Each row is a point on a landscape with many valleys, with its height.
From any point a ball rolls to the lowest of the 2 points nearest to it. It stops when none of these is lower. Distance is the straight distance between rows; heights are no part of it.
Vul h=140: [  2  -6  22  49 -37  21 -25  23   3 -29 -23  -4  19 -12  10   2   8 -12
   4   9 -38]
Tava h=224: [ 13  -4 -13   3 -34   7  37   2 -16 -15 -32  -6 -15  35  28 -12  -1 -38
  -6 -11 -29]
Pileg h=396: [  7  20   3  16 -14  18  14  -3 -38  29  10  31  23  34   6  17   4  11
   7 -15  18]
fadas h=549: [ -4  25 -15  29 -49  -9 -22  -5  -2 -22 -25 -30  -3 -17  14 -24   7 -19
 -32 -25 -14]
Razu h=347: [  7  27  -5 -12 -36 -44   9   1  11  -7  13 -10  28 -11 -14 -18 -21  -2
 -13   4 -22]
leva h=357: [-18  17 -36 -32 -35 -11   3 -33   1  -7  12 -11 -16  10  23 -39  -2 -13
 -16 -31  24]
zot h=456: [  4  30  37  44  25  -5 -16  12 -18  22  12   8   5 -19 -37  41 -12  33
 -13  18  11]
romot h=498: [-20 -35  12  10 -22   9 -17  48  -3 -51 -14  -4   1   5 -20  21   9 -21
   6 -13 -30]
mumu h=487: [-12 -31  -6 -29 -11  -3  23  29  11 -15 -41   8 -21  40  10   9  -9 -23
  -9   7 -32]
pideg h=325: [ -8  10  19  18  -5  16 -38  19  28   1 -23  20  16 -11  18  14   0  15
  -1  34 -10]
ragit h=215: [ 25  14  19  36 -14  27   9 -10   9   9  -8  20  28   1  40  -8  11 -18
  25  17 -31]
sudi h=462: [ 24 -19  -8   3  10  48   5   4 -21  -9 -36   0 -14  15  19   2  16 -14
  16  14 -10]
gesis h=520: [-11   1   4 -15   4   1 -19   0  38   5  11  30  14 -18  28  -2  10 -17
  23  10 -10]
miro h=309: [-23   4  17  -9  28   9  -1   5 -14  33  22  44   5  23  -9  43   7  10
  15 -12  22]
gedo h=260: [-16  -7 -20 -36 -26 -17  32   0  21  -7 -31   2 -28  28  38 -14  -5 -45
  -6  -7 -26]
kosub h=222: [ 16 -13   5  -2   0   1  15  25  -5  -2 -13  12  14  16  -6  15 -11   7
   6  17 -21]
sosez h=336: [-29 -11   4 -11  12  23 -17  14 -14  16  11  39   9  30  -6  35   9  23
   5 -15  40]
rovu h=383: [ 12 -11  -7  34  12  31 -27  -4   3 -41 -23 -38 -30 -39   6 -24  17 -12
 -11   2   2]
lif h=443: [ 20  -9  33  24  30  18   3   2   6  11  21  17   8 -34   2  14  17 -21
  49  18 -21]
ret h=333: [ -6  -4 -32 -48 -20 -10  15 -13   2  -2   1   3 -24  22  18 -18  -4 -21
  -3 -11  10]
Taku h=484: [ -6 -12   6  11 -26  -7   5  40   8 -32 -39  -3   2  24  -6  12 -14  -5
 -19  10 -39]
kes h=491: [-24 -26  15  14 -26  -8   1  45  12 -46 -30  -5   1  10 -10  11  -2 -23
  -8 -10 -48]
Mopuz h=334: [ 12  36  10   2   9 -19  33 -17 -17  46  23  24  19  17   2  15  -8   1
  12  -2  -1]
Kana h=426: [-27  13   1   7   2 -10 -26   4  -9  16  12   6  17  11 -24  16 -12  53
 -29 -14  48]
mesi h=447: [ 34 -16 -14   3  -2  42  20 -10 -42  -4  -5  -1  -6  16  14  -7  18 -20
  24 -11  -2]
zifen h=562: [  5  24  -5  24 -42  -6 -17  10  10  -7 -26  -3  19   3  19  -7  -8   0
 -23   9 -22]
kosef h=353: [-18   2  23  10  19  20 -32  19  13  16 -13  34  12  -1  11  33   4  23
   5  23  16]
Biral h=381: [-23  17 -34  -5 -39  -1 -14 -28  -1  -6 -15 -17 -14  20  27 -34   0   8
 -41 -30  32]
pap h=386: [-18   2  -4  -1 -36 -44  -1  30  10 -38 -20 -30  -2 -12 -19  -5 -12 -29
 -29 -17 -34]
teg h=241: [  7  11 -16   5 -30 -14  40   0  -6 -15 -45 -20 -31  17  29 -20  -9 -48
 -22 -12 -26]
vup h=328: [-32   3 -25 -16 -19  20 -29 -11  18  -2 -19  14  -8  25  41 -13   9   7
 -20 -12  29]
keda h=629: [ 37  -9  31  29  29  18  28  19 -26  17 -15   8  14   8 -16  32  -3  12
  27  30 -28]
Lare h=283: [-27 -21 -25 -47 -15  -4   6  16   5  -8 -40   4 -47  38  12   3  -9 -23
 -27  -5  11]
Biv h=371: [  0  10  -2   2 -39 -38  -3  15  11 -31   4 -24  15 -19 -18 -16 -10 -19
 -13  -6 -37]
rabe h=299: [ 30   3  -9 -22  36  -6  18  -4  -1  43 -29  -5 -12   9   5  11 -10  21
   7  40  -3]
piviv h=178: [ 22 -39   9   8   5  19  58  18  -9 -14 -33  -7  -3  36   1  -6  -2 -10
  22  11 -67]
Fek h=409: [  6   5  12  -3  41 -12 -14  17   7  14  -3   6  -1 -22 -26  29 -15  31
  -5  34  11]
gevo h=408: [ 28 -17 -27 -26   4   5  28  -7 -48   1   5 -22 -27  21 -29  -5 -13   8
  -8  -6  29]
ruvi h=248: [  8 -27 -11 -37   9 -28  46   2  29  -8  -6 -10 -12   6  11 -20  -8 -31
  23  10 -57]
ludo h=231: [  1  22   9 -23  49 -21  18 -20  -9  50  20   9 -10  -3 -18  23  -5  11
  10   4  14]
Guduz h=270: [  4 -21  13  10 -11   1 -14  16  17 -38  24  -5   7 -39  -6  -7  14 -38
  29  -4 -36]
tez h=213: [  8 -17 -14 -31  54   8  18 -20 -18  51 -12  -5 -33  22  -2  16   2  29
   8  12  38]
sif h=403: [-31  17  10  10  13  -8 -19 -12  -6  16  37  11  14   2 -19  11   3  36
 -14 -29  48]
negi h=518: [-15 -22 -14 -12  -7   9 -25  25 -21 -23   3  -6  -4  11 -32  15  -2  23
 -18 -15  29]
pado h=391: [-23 -19  -7 -16  18  24 -16 -14   2  -4  43  25   4  -5  12  -4  29  -7
  29 -35  36]
pov h=324: [ 16 -11   4   9  -9  17   7  -6   9 -12  19  14  16 -11  26 -14  21 -38
  37  -5 -29]
bom h=294: [ -6  24  12   9 -25 -29 -26   1  19  -1  28  -1  32 -37 -18  -8  -5   9
  -4   2  -3]
demad h=351: [ -6   3 -24 -19   1  -2 -12   5  23 -16 -41 -12 -35  -5  21 -11  -6 -10
 -29  15  -3]
Ralan h=375: [ -8  -6   6   4  51   4 -24   1  12   6  -5  -7 -10 -16 -17  13 -11  49
 -18  22  41]
divag h=517: [ 15  -2  -4  34 -14  27 -16  -3 -28 -16  17  -9  14 -11  -6  -9  18   1
   8 -24  12]
Zada h=142: [ 20 -42   0 -17  20  13  47  16   3   4 -45 -11 -15  32  10   3  -1 -11
  27  28 -56]
Fofi h=172: [  9 -23   6 -11  -5 -23  27  26   3 -18  10   3  16  11 -25   5 -15   0
  11   6 -36]
bofif h=415: [ 29 -31  22   9  29   7  18   9  11  -6  20   6  10 -29  -4   4  12 -25
  55  18 -42]
zisis h=590: [ 41  -9 -15 -11   6 -14  25  21 -20 -10 -31 -26 -13   6 -30   6 -27  12
 -19  31 -18]
tano h=237: [ -5  15  50  54  18  18 -16  -4  -7  21  40  28  10 -31 -10  33  17 -10
  28   1   1]
Soti h=133: [  1   4  30  48 -39  -6 -18  15   3  -5  29  12  45 -20 -11   7   5  -2
  19  -6 -24]
zes h=207: [ 18 -21   0   9 -26  13  57   7 -19 -16 -30  -4  -4  44  16 -12  -4 -29
   7  -9 -51]
lelu h=290: [-23 -20   0  -1 -32  13 -25  22   4 -24   9  20  21   8   5  10  17 -17
  15 -24 -13]
gefer h=310: [-34 -21 -12 -34 -13   9 -24  22   2   0   2  35   5  33   0  20   2  11
  -2 -12  26]
nezo h=402: [-15   3 -20  -1 -26  -4  -1  17 -10 -26 -46 -21 -34  11   5  -4  -4 -24
 -38 -16   2]
sud h=378: [  9  28  28  39  -4  19  14  -9 -31  33  24  36  29  19   8  24  13  -4
  19 -18   2]
Samap h=242: [ 23  31   6  38 -29  14  -1 -13   4  15  -3  15  31  -4  34 -13   6  -8
   5   8 -15]
Nevi h=152: [ 17 -33  18  -8  28  -9  56  16  15  22 -12   5  13  24  -3   7 -10  14
  34  27 -58]
fugap h=499: [ 14   3  18  50 -10  13 -21   4 -29  -8  34  -8  21 -28 -29   7  13  12
  10 -14  12]
fibi h=531: [ 19   1 -16  26 -28  17  -8  -1 -34 -28   4 -27   0  -5 -12 -15  10  -5
 -10 -28   7]
Gopas h=461: [ 14  22  11  59 -16  17 -27  -1 -30   7  -3  -7  22  -8 -11   5   3  37
 -18  -3  22]
beku h=216: [ 22 -10  16 -11  25 -22  46   9  -1  27  11   8  16   9 -14  17 -12   5
  28  19 -35]
kapes h=432: [ 19 -28 -31 -12  -9  37  21 -13 -49 -16   4 -10 -30  29   4 -13  16 -21
  10 -32  22]
tudi h=541: [ -9 -17 -13 -44  35 -16 -10   8   5  -4  10  -6 -14 -15 -30   7 -11  23
  -6  11  27]
lekud h=444: [ 24  11 -25  24   5  35   8 -34 -23   4 -17 -17 -15  14  27 -28   3  20
 -17  -6  35]
Gobib h=364: [  0 -13 -28 -38  15   5   3  -2  13  -7 -50 -14 -53   9  22  -9  -4 -17
 -18  17  -1]
sib h=143: [  7 -24 -12 -45  12  -6  23  12  15  21 -33   8 -14  32  13  12 -12   1
   9  30 -22]
lapek h=258: [-18 -38 -31 -33  19  28  -7  -9   4 -20 -19 -13 -49  16  15 -13  13 -12
  -8 -15  30]
nebik h=476: [  1   0   1  14 -27 -14 -15  40   0 -28 -28 -12   8   4 -24  15 -20  14
 -27  16 -23]
Vobo h=337: [-10 -30 -10  14  39  24 -26 -26  22 -36   6 -30 -19 -25  11 -30  18   8
  -3  -8  33]
Gel h=529: [-10  -2 -10 -42   3 -19  -4  -2  34   0  19  20   5 -12  16  -9   1 -19
  19   3  -9]
rap h=330: [-20 -26 -11  -9  24  38 -36  12  12 -21 -39   0 -25   7  10   7   8  21
 -16  14  25]
debez h=100: [ 13 -30   3 -24  21  -1  42  10  15  23 -28   5  -1  34  14   8  -3   1
  30  30 -47]
babip h=387: [ 21   1 -26 -30  11  15  25 -37  -3  37  -7  10 -17  16  47 -18  13 -13
  24   3   5]
vif h=355: [  2  25 -19 -42 -18 -29  11 -26   0  -9  23 -24   3 -19 -14 -32 -15  -3
 -12  -8  14]
vof h=302: [ 11  15   6  19  -6   9 -22  15  26  -5 -45   3   1 -12  23   1  -9   9
 -14  45 -21]
Dugo h=239: [-36 -36 -28 -17  16  15 -16 -12  12 -39 -16 -26 -48  11  14 -21  14 -14
 -24 -33  38]
namul h=259: [-16  -3 -27 -40 -45 -28   6  11 -18 -16   1 -15 -15  28 -26  -4 -20  -4
 -33 -24  15]
vut h=173: [ -2  -4 -13 -38  10  -7  -2   9  25  18 -32  18  -9  20  20   9 -13  11
  -6  34  -4]
tob h=393: [-29   2 -12 -10 -30 -36  -5  36   4 -30 -42 -26 -27   3 -15   6 -15 -22
 -46 -16 -10]
zup h=384: [ 31  13 -18 -21  -6 -12  38 -16 -43  18  22  -8   1  11 -20  -8 -13   6
   3  -9  19]
miti h=400: [-12   3   8  22  25  41 -30 -23  19  14  -5  18   2  -4  39  -4  20  21
   4   4  35]
foge h=439: [ 12   1   1  12  20  -1 -28   5  14 -15  -4 -21  -7 -43 -17  -8  -6  21
 -14  27  10]
Kosa h=448: [  1  27  -7   6  -9 -17 -17   4 -10   9  -3  -7  15   0 -22   3 -19  44
 -37   8  28]
fupas h=252: [-10   3  18  -1 -24 -34 -19  16  18 -16  40   1  36 -34 -29   2  -4  -6
  14  -4 -20]
Vib h=280: [ -9  13  40  35  49  18 -21 -12  -2  25  28  21  -9 -27  -8  35  15   4
  19   7  11]
Ror h=187: [  9 -11  19  44 -22   4  -5  28  17 -44 -25 -20   0 -27   2  -6   3 -30
   2  15 -56]
pafod h=425: [ 23  12 -24  -2   3  10   6 -22  -7   1 -11 -17 -15  -4  13 -25  -3   6
 -15   6  14]
neluv h=341: [-18  -5 -16 -18  11  -2 -21 -22  17 -19  23 -14  -4 -25  -1 -28   9   7
  -4 -20  30]
kala h=542: [  8  10 -13  32 -41   6  -6   7 -21 -31 -22 -27  -6  -2   4 -14   8 -28
 -21 -25 -18]
bitok h=321: [-10  10  37  44  68  22 -16 -24   2  23  22   4 -20 -25  -9  23  13  23
   3   7  28]
lafu h=348: [  1 -18  -5  -6  41  24 -22  10   3  -1 -31  -3 -20   2  -3  13  -4  39
 -16  28  32]
tup h=504: [-23 -21  20  -6 -13   5   0  26  39 -12 -14  34  25  22  24   8   0  -6
  20  12 -41]
meni h=308: [  5 -18 -33 -59  -1  -3  27 -21 -12  15  10   1 -30  24  10 -15  -2 -12
  15 -11  19]
Taren h=557: [ -9 -12  -2 -54  35 -27  -1   3   7  -3  34  -1  -2 -30 -36   5  -4   3
  18   2  15]
Derug h=639: [ 17  -3  37  24  44  16  20  15 -36  31   5  19   2  12 -25  51   8   6
  29  14 -12]
Delan h=435: [  9  22  31  19  41 -14   2  13  -9  35   1  13   0  -8 -29  45 -15  26
  -2  32  -2]
kezi h=266: [  7  39   1  19 -31   0   2 -16  -1  30  10  29  34  14  33  -6   3   1
   2  -7   3]
nuvi h=356: [  7  40  32  43  16  15  13 -30 -21  42  42  32  12  -3   7  19  21 -19
  22 -19   0]
butab h=608: [ 42  -2   1  20   8   6   5  13 -12 -17 -15 -20   0 -22 -14  -1  -8  -1
   1  27 -24]
Rofa h=221: [  3 -23  -3 -25  -8 -30  40  14  18 -27   9  -7   0   4  -9 -16 -11 -30
  13  -3 -53]
dufi h=352: [ 18 -10  -5  -6   7  14  16 -11 -14   5  29  15  11  -6  11  -5  17 -26
  37 -14  -6]
fip h=372: [-22  40  40  45  -3 -16 -31 -22  14  29  50  10  23 -48 -18   9   7   3
   4  -5  13]
ful h=327: [ 15  43  37  30  24 -12  26 -30  -6  47  45  24  12 -13  -1  18   9 -23
  24  -3 -21]
tovu h=416: [-13  -5   6   8  19  22 -27 -21  17   0  34  16   8 -28  18 -13  25  -5
  23 -17  25]
dukig h=420: [-23  28  33  71  -1   7 -41 -20  -4  23  24   1  23 -20  -9  10   9  40
 -17 -15  37]
Koni h=326: [-10  29 -14 -33 -45 -45   1  -6   5 -14  14 -25  16  -9 -21 -22 -20  -1
 -25 -13  -1]
zudi h=202: [-13 -12  24  23 -45 -25 -25  25  22 -29  24  -4  39 -26 -18  -1   1 -10
  10 -10 -43]
lezu h=329: [ 43  11  -4  -1  33   6  38 -18 -24  62 -23  -7  -8  19  14  14   1  11
  20  30  -9]
nini h=276: [ 19  11  18  33 -13  20  -1  21   3  -1 -42   9  21  14  17   9  -9  17
  -5  41 -30]
lilok h=345: [-26  11 -20 -22  -6  11 -14 -21  13  19   4  27   4  21  35 -10   5  13
  -6 -15  41]
kadoz h=257: [-26   5 -12  -2 -52  -6  -7  15   4 -19 -24   4   2  30  20  -5   1 -24
 -20 -26 -16]
lipu h=480: [  0   5  27  56 -16  16 -33  21 -34   0  14   4  30  -9 -26  27   6  28
   2  -9  12]
Tureg h=379: [-25  15  24  24  36  30 -28 -14  12  30   3  33   2   1  22  22  14  26
   2   4  33]
tisi h=598: [ 34  -9  -3  11  -3  -3  18  26 -11 -23 -35 -25 -11   3 -15   2 -15  -6
 -12  25 -34]
Besik h=363: [ 42  26  -1  12  26   2  22 -24 -15  38  -4  -4  -3 -14   8  -3   0   8
   9  20   2]
Pifop h=481: [-23 -18  -3 -14  -7  17   0  27  16 -25 -61   4 -29  23  27   9   8 -36
 -13   7 -22]
Rez h=514: [  5   1  19  25 -32 -10   9  27 -22  -2  23  17  46  18 -24  19  -8  12
   8 -14 -17]
Vupa h=583: [ 32   3 -17 -10  -9 -15  20  13 -31   3 -17 -17  -5  15 -31   6 -28  22
 -23  18   5]
mugop h=354: [ 16  21  -2 -17  13 -13  41 -26 -37  47  29  13   1  22  -7  11  -5   0
  16 -13  15]
munud h=335: [-20  16   2  16 -25  -9 -47  -7  13   1  17  -1  28 -22  -2 -10   7  21
 -13 -15  16]
gofan h=398: [  5   0 -31  -6  -2   9   3 -15  -6 -27 -19 -35 -38  -8   8 -30   2 -14
 -26 -13  14]
los h=274: [-29 -14  -6  -8 -51  10 -12  19  -2 -18  -1  24  22  36  18   5  14 -21
   6 -35 -13]
raveb h=382: [ 11  12  -4  -3  -2  -3   3 -20   0   1  39   5  16 -28   3 -20  13 -23
  24 -16   3]
Pubi h=385: [ 27 -24   8  -9  16  -3  38   0  -3   4  26  10  15  -1   1  -3  10 -25
  52   0 -38]
dilo h=368: [-32  21   5  -7   0 -18  -9 -30 -11  11  54  -3  25  -7 -24  -8   4  24
  -9 -44  50]
Neke h=203: [ -3 -19 -12 -37 -19  -9  44  -3  10  18 -10  22  -1  51  30  -7  -8 -15
  20   1 -29]
sabo h=361: [ -5 -26 -15  11  23  21 -22 -10   9 -51  -7 -41 -38 -39   2 -28  22 -23
  -8 -15  10]
sipig h=277: [-29 -13 -22 -27 -25 -25 -21  22 -11 -35 -11 -28 -22   5 -39   0 -12   3
 -42 -24  19]
zoru h=441: [-19 -13  14  29  38  22 -30 -35  28  -4  31  -2   3 -29  17 -18  24  11
  13 -13  44]
ziko h=576: [ 32  21 -15   4 -17  -7  17   2 -22  11 -23  -7   6  16  -1  -1 -23  19
 -23  20   1]
fili h=410: [  9  11   4  -2  12  -8  -4 -11  -3   3  37   0  13 -32 -17  -7   3   0
  12  -7  15]
Tol h=295: [ -8  46   7   8 -16 -12   6 -27  -6  38  42  32  33   4  16  -2   7  -5
   9 -24  16]
Boz h=507: [-17 -26  -4  -5 -24   6 -24  42 -10 -33 -14   1   3  17 -24  22   1   0
 -12 -11  -6]
pasi h=297: [-35 -23 -23 -47 -19   1 -16  23   8 -11 -15  17 -20  35   2  11  -4  -2
 -18 -10  19]
nuto h=495: [-20 -38   8 -25  -4   2  25  28  26 -11 -17  27   7  42  11   9  -4 -10
  18   7 -44]
Bug h=539: [-10 -13 -20 -63  12 -21   1  -6  19 -12  25  -1 -11 -18  -7 -14  -1 -21
  16  -3   1]
rak h=332: [-15  37   3  -3 -11 -17   5 -32 -19  26  52  11  27  -6 -11  -8   2   8
  -1 -36  35]
Tude h=253: [  9  -4  18  10  -2   7  16  26   6   5 -33  19  20  30   5  20 -15  19
   1  36 -30]
Vufop h=475: [ 13  29  40  45   6 -20  -3  16 -16  16  28   4  22 -28 -45  32 -14  20
   0  16  -8]
vasu h=300: [ 13  37  39  36  13 -16  28  -9  -7  42  28  29  23   3  -5  24  -4  -5
  15   7 -26]
roni h=305: [ -1   1  15 -22  -1 -47   3  26  17 -12  27  -1  26 -23 -41  10 -23   8
   5  16 -19]
botut h=273: [ -1  -1   5 -11  36  14   1  -1  -6  33   0  27  -4  10   6  25   7  13
  15   8  19]
puzu h=418: [ 15  43   0 -27  15 -34  14 -32  22  32  15  -4   7 -32   6 -21 -14   2
   1  24   2]
rok h=497: [ 19  15  22  41 -25 -16   1  24 -21  -3  14  -2  37  -9 -36  17 -14  19
  -3   7 -17]
rubun h=406: [ 25   1  -8  22  13  13 -22  -1  13 -30 -21 -37 -24 -49   0 -24   4  -6
 -14  24  -9]
Reb h=494: [ 18  10   6  42 -17  -4 -35  -2  -8 -23  10 -40  12 -49 -31 -17  -3  18
 -18   5   2]
nal h=468: [  1   8  11  39   2  -6 -46  -9  20 -16   5 -35   5 -59 -22 -19  -4  29
 -22  20  14]
tadi h=303: [  6  10  -3 -56  51 -33  31 -31  -8  43  30 -14 -15 -19 -24   3  -4   5
  22   8  16]
til h=619: [ 41  -4  19  30  21  23   2  17 -19   2 -27  -5   2 -10  -9  16  -4  13
   8  40 -14]
nafe h=298: [  2 -25  -2  -5  -4   7  -1  11  15 -38  13  -2  -7 -21  11 -12  22 -54
  29 -12 -35]
kori h=189: [  0   9  50  64 -18   7  -9   8  -2  13  37  25  38 -24 -10  24  10 -10
  30   3 -20]
susu h=422: [ -7  -1   4  37  28  35 -30 -34  24   1   5  -5   1 -19  33 -24  20  17
  -1   0  39]
dozu h=229: [ 18 -15  19  35  -9   5 -18  16  26 -35   1 -16   2 -51  -2  -9   5 -29
  18  24 -44]
pep h=331: [  2  18 -15  14  -5  13 -29  -6  25 -10 -38 -12 -14 -14  29 -19   0   8
 -27  20   4]
Rif h=313: [-35 -14 -14 -20  -4  28 -38  11  24 -15 -32  15 -14  17  28   3  12   4
 -13  -1  18]
vop h=556: [-18  25  -7  24 -61 -25 -34   8  15 -14 -26 -14  15  -6  15 -13  -1  -9
 -30 -16 -28]
Lusom h=369: [-23 -16 -19 -25   8   9 -17 -25   6 -19  40  -3  -1 -11   3 -26  22  -7
  15 -38  36]
keba h=424: [-10  13  13 -10  35 -17  -6 -17   0   3  44 -12   6 -35 -37  -1  -2  20
  -1  -8  34]
non h=201: [ -2   9  -1 -33  19 -17   3   2  33  33 -10  27   6   8  22  13 -11   8
   9  29  -6]
tedo h=251: [ -9 -17 -26 -31  31  -8   0 -29  17 -39   0 -53 -35 -18 -10 -40  -3   7
 -27  -6  35]
Sasa h=312: [-20 -26   0  -3 -14  18 -34  14   1 -27  32  12  13 -15  -1   2  28 -21
  28 -31   0]
zari h=473: [ -4 -14  -7   2  -8  33 -10  13   0 -28 -37   2 -19  11  24   0  15 -26
   0  -1 -13]
vuva h=380: [  5 -10 -29 -18   4   2  19  -5  -5 -21 -39 -31 -58  -4  16 -18   2 -42
 -19  -9   0]
miko h=442: [ -4  29  13  51  -1   9 -24 -17 -12  19  13  -3  18  -7  -7   1   2  43
 -22 -11  39]
Siba h=366: [ -2  15  11 -43  51 -25  21 -35  -6  16  49 -20  -5 -38 -41  -5  -3   6
  12  -8  31]
bet h=219: [-29 -30 -26 -26  19  -1 -15 -12  11 -44   1 -39 -37  -7 -10 -26   6  -3
 -24 -27  35]
rato h=225: [  9 -14 -13 -42   2 -20  39 -10  20  17   1   9  -2  19  26 -12  -3 -21
  29  10 -33]
Dum h=569: [ 14  22 -15   0 -27 -12   7   4   4  -4 -28  -5   0  11  12  -9 -19   2
 -24  15 -15]
Gulig h=230: [ -4  -5 -20 -24 -60 -13  36   2 -20  -1   0  13  -2  58  10  -8 -15 -17
  -9 -25  -4]
Raz h=279: [ -5 -33 -31 -45  22  19   5 -17  -7   4   0  -3 -39  20   7 -10   6   2
   4  -8  35]
vegi h=235: [  1   1   0 -32  29  -6  17  -7   8  51  -5  29  -2  23  18  22   0   6
  23  19   1]
Zoveb h=530: [-15 -33 -16 -30  30   4 -17  12  -6 -17  10 -10 -16   0 -36   9  -4  28
 -13  -5  41]
lus h=165: [ -6   1  -3 -33  58 -10  18 -20 -16  53  11   6 -27  15 -16  25  -2  26
   4   2  37]
Vodu h=218: [  6 -12 -20 -37 -43 -18  54  -8 -11  10  -3  12 -14  59  22 -15 -14 -20
   7 -12 -18]
foma h=407: [ 29  23   4   9  44   3  15 -41  -5  29  23 -13  -6 -34   1 -16   7   4
  15   6  17]
kibek h=261: [ 24 -15 -15 -35  55  -4  15  -9  -5  40 -17 -15 -29  -1  -8  11  -3  21
  13  33  13]
Maba h=397: [-32  32  44  60  12  -3 -36 -23   4  25  46   6  10 -34 -22  19   8  23
  -8 -13  26]
Piro h=423: [ 16 -28 -29 -21 -10  18  23  -1 -51 -15   3 -17 -35  29 -17  -8   0  -7
  -8 -25  26]
roz h=338: [-13  36  38  19  -4 -38 -16   0  20  20  41  12  32 -45 -29  14 -12  10
   0  10  -4]
Tof h=181: [ 14  -1  29  49 -26  35  -4  10   8 -15 -23  10  27   0  28  -4   9 -17
  21  20 -46]
Voko h=272: [-26 -13 -16 -37 -18 -21  26  14  13 -10 -48  -5 -51  23  25  -4  -9 -50
 -22 -11  -6]
Sem h=389: [  4  44  -4 -25  -3 -27   8 -40  10  15  32 -15  17 -36  -6 -33  -9   4
  -5  -4  20]
Tif h=246: [ -5   5 -22 -33 -54 -30  23  10 -23   0   4   2   3  44 -18  -4 -28   4
 -26 -12   9]
Nimib h=367: [-14  -1  27  32  64   3 -23 -14  18   5  16 -14 -10 -26 -19  11  -3  45
 -14  13  45]
kam h=465: [  1  12 -11  15 -24  -5 -29  20  -6 -15 -25 -17   5  -2 -17   3 -14  27
 -37   8   6]
detoz h=263: [ 21  13  33  18  31 -23  44   2 -10  45  15  17  17  11 -16  29 -10   6
  22  16 -37]
tamif h=359: [-21   8 -13   3 -10   2 -32 -22  15  -6  14  -5  12 -10  14 -24   9  13
 -13 -20  30]
Baz h=370: [  4   4 -19 -24  11  17  10 -28  -2  31   3  23  -6  18  36  -8   9   1
  14  -6  25]
bas h=244: [-22   0 -10 -14 -57 -18  21  18  10 -10 -14  13   7  50  18  -7 -14 -18
 -16 -21 -26]
robam h=460: [ 10  22 -12  36 -11  33  -5 -28 -23  12  -5  -3  10  15  23 -18   8  26
 -17 -13  38]
kolen h=301: [-20  12 -17 -19 -32 -30 -24   3   0 -21   3 -25   6  -8 -26 -13 -13  13
 -35 -16  11]
dakep h=512: [-22  -7   6 -15 -13   5 -13  11  43  -2  -2  38  23  11  39   1  11 -19
  23   5 -24]
Mup h=296: [ -2 -18 -14 -10  46   4  -5 -32  17 -16   6 -33 -20 -11   1 -27  -2  26
 -14   2  44]

For each start below, name the point where the ball stops.
foge: bet
butab: Soti
gofan: Fofi
susu: Fofi
leva: bet
fugap: Soti
negi: Vul
rok: Rif
dakep: debez
robam: Soti
Sasa: Neke
Kosa: Vul
foma: lus
Pubi: Vul
fili: Vul

For each start below, name every point that the ball comes to, in order.
kolen: sipig, namul, Tif, Gulig, Vodu, Neke
divag: fugap, lipu, Gopas, miko, dukig, Maba, fip, roz, bom, fupas, zudi, Soti
tudi: Zoveb, negi, Boz, romot, kes, Taku, nebik, kam, Kosa, Kana, sif, dilo, rak, Tol, kezi, Samap, ragit, Tof, Vul
Reb: foge, rubun, rovu, sabo, Vobo, Mup, tedo, bet
bofif: Pubi, dufi, pov, nafe, Guduz, dozu, Ror, Vul
